Points on a hilly landscape, in no order, each with its height.
From any point a ball takes the steepest step (drop divided by distance) to one of its 5 nearest points. It stops when none of these is lower. Distance is the straight distance between rows; heights are no part of it.
gisu height 351: [142 129 133 128 124 170 119 145 132 130 121 107 120 115 151 136 117 111
 135 139]
Naka height 303: [112 151 139 183 110  74  51 145 111 170 174 172 154 126  96 104 101 171
 109 144]
Daguf height 384: [145 128 122 149  80  79 114 119 144 154 162 127 121 126 103 115  83 130
  95 154]
luk height 616: [118 107 131  65 183 134 166  96 130 114  79 144 127 150 140 166 183 118
 190  91]
Lufo height 116: [132 142 157 118 180 184 143 135 114 119 122 136 140 128 173 156 141 114
 184 100]
Gak height 591: [104 112 137  60 180 125 192  78 148 111  72 163 114 188 137 199 192 115
 177  80]
Zib height 296: [123 133 134 191 107  34  78 138  77 153 195 166 133 125  92  67  83 182
 120 128]
dok height 157: [145 151 156 149 130 185 114 164 126 148 129 139 126 118 144 154 126 102
 144 142]
boba height 224: [140 107  99 140  77  40 170 111 129 108 174 115  99 132  94  94  83 142
  63 149]
tevi height 302: [129 156 157 162 114 152  76 165 133 173 137 165 138 121 116 146 125 113
 122 156]
Selob height 335: [141 139 127 156  85  95  92 133 143 166 155 139 129 125 105 125  94 129
 103 157]
Dit height 64: [132 132 148  94 188 171 145 119 117 113 109 130 142 128 171 149 151 118
 187  95]
Zug height 484: [147 132 126 144  87 125 105 134 148 154 140 117 120 123 123 130  94 124
 104 156]
bofu height 265: [146 119 113 150  76  51 137 111 136 139 168 122 109 128  93 106  82 134
  81 153]
tana height 595: [140 117 115 136  86 114 122 122 149 133 140  97 117 124 121 121  89 125
  93 151]
Giz height 593: [121 119 136  71 192 147 154 106 122 112  90 139 135 144 155 153 167 123
 192  87]
tefak height 273: [118  97  84  93 125 137 141 114 135  96  83  77 125 121 122 102 156 130
 119 121]
Paka height 295: [107  98  68  94 117 128 145 112 134  87  82  71 124 125 113  91 160 131
 101 120]
tazer height 195: [130 140 126 173  99  39  85 128 105 164 183 162 135 129  95  88  90 161
 110 141]
safat height 92: [131 105 104 122  93 124 137 117 148 110 124  78 115 121 130 106  98 131
  89 142]
fadul height 219: [114 102  82 131  84  63 174 101 140  90 151  85 106 131 105  92  91 148
  48 142]
vabeg height 249: [134 165 184 164 140 192 102 183 120 154 131 185 138 122 131 159 146 102
 145 146]
pazuf height 348: [113 154 148 173 108 103  47 153 127 181 159 171 154 124 102 121 111 152
 107 153]
kan height 571: [140 114 121 118 123 163 125 133 136 122 116  90 120 112 152 128 120 118
 131 136]
poge height 360: [131 155 143 162 103 125  69 155 136 177 143 163 140 123 110 140 117 128
 113 159]
meb height 132: [122 169 178 127 199 191 151 121 116 120 131 163 159 140 178 169 144 114
 191  77]
luzut height 248: [113  94  77  83 131 133 153 112 127  94  68  89 119 126 111 110 189 130
 132 115]
fub height 206: [143 148 148 147 115 166 100 160 135 153 133 133 123 114 137 149 118 107
 130 150]
Pim height 918: [120 136 150  78 198 148 154  94 125 115  94 152 148 152 158 166 164 116
 196  77]
duseb height 232: [140 120 132 108 154 174 133 131 123 120 107 102 130 116 163 135 135 116
 164 121]
Faki height 277: [130 110 126  85 174 158 145 118 119 106  95 111 131 123 154 135 160 122
 175 106]
Tesok height 49: [142 132 121 161  88  29 106 120 108 155 183 155 122 128  89  87  88 149
 103 146]
vivi height 67: [133 108 103 137  75  78 153 107 148 117 155  95 108 129 106 103  83 138
  67 148]
moz height 50: [112  96 114  64 164 128 181  98 133 108  69 136 110 154 122 164 204 122
 178  95]
rava height 66: [136 159 176 138 179 203 142 144 115 126 135 155 140 128 170 165 142 111
 177 103]
povuv height 221: [137 163 169 158 128 181  93 175 126 162 133 169 136 120 131 154 134 105
 137 150]
Dano height 278: [115 142 136 184 107  59  59 140 104 167 186 171 145 127  94  94  93 177
 112 133]
sagu height 297: [ 92 109  56 132  98  64 187 102 129  69 147  77 109 130 102  80 108 153
  34 134]
lotub height 247: [139 138 127 160  87  66  89 129 130 167 170 150 129 128  99 113  89 141
 104 154]
duv height 114: [144 144 155 134 153 190 128 153 120 128 126 131 127 120 164 150 131 109
 163 125]
dizo height 502: [104 102  70 113  98 105 153 105 144  85 113  68 119 124 115  86 121 144
  67 130]
sal height 907: [125 119 143  66 193 138 165  96 125 111  88 144 138 149 152 162 177 121
 189  86]
dizak height 170: [138 171 201 165 163 206 127 177 117 140 137 187 147 127 146 169 150 101
 159 123]
mugul height 346: [128 102 104  97 134 154 132 120 131 104  94  80 123 114 143 113 144 127
 134 125]
Bope height 233: [120  93  97  71 155 134 159 110 125  99  69 108 119 131 122 130 195 126
 162 108]
vus height 225: [136 170 200 169 150 199 117 181 116 148 131 194 150 123 133 164 158 102
 150 135]
Gevif height 93: [143 148 163 134 170 192 136 148 116 128 128 139 133 123 169 153 137 109
 172 109]
nosob height 347: [ 95 105  60 123  94  82 170 100 138  75 127  71 118 132 105  81 112 151
  46 131]
kidu height 581: [118 101  89 114  97 122 141 111 148  93 115  70 120 121 124  97 116 136
  85 132]
fekir height 825: [141 116 116 125 102 147 119 130 145 130 127  90 119 114 139 123 106 123
 113 144]

Where does a ball stop that starts at each point below?
tana => vivi
Paka => moz
Daguf => Tesok
pazuf => Tesok
sal => Dit
tefak => moz
Selob => Tesok
Dano => Tesok

Call two points neighbours if one is among the 5 nearest of the other. Go from one point of each pair to the other, from neighbour to neighbour, staying as low as possible. Name the highest point that can't be avoided.
Dit / moz => Faki
vivi / Tesok => bofu
Dit / rava => Gevif
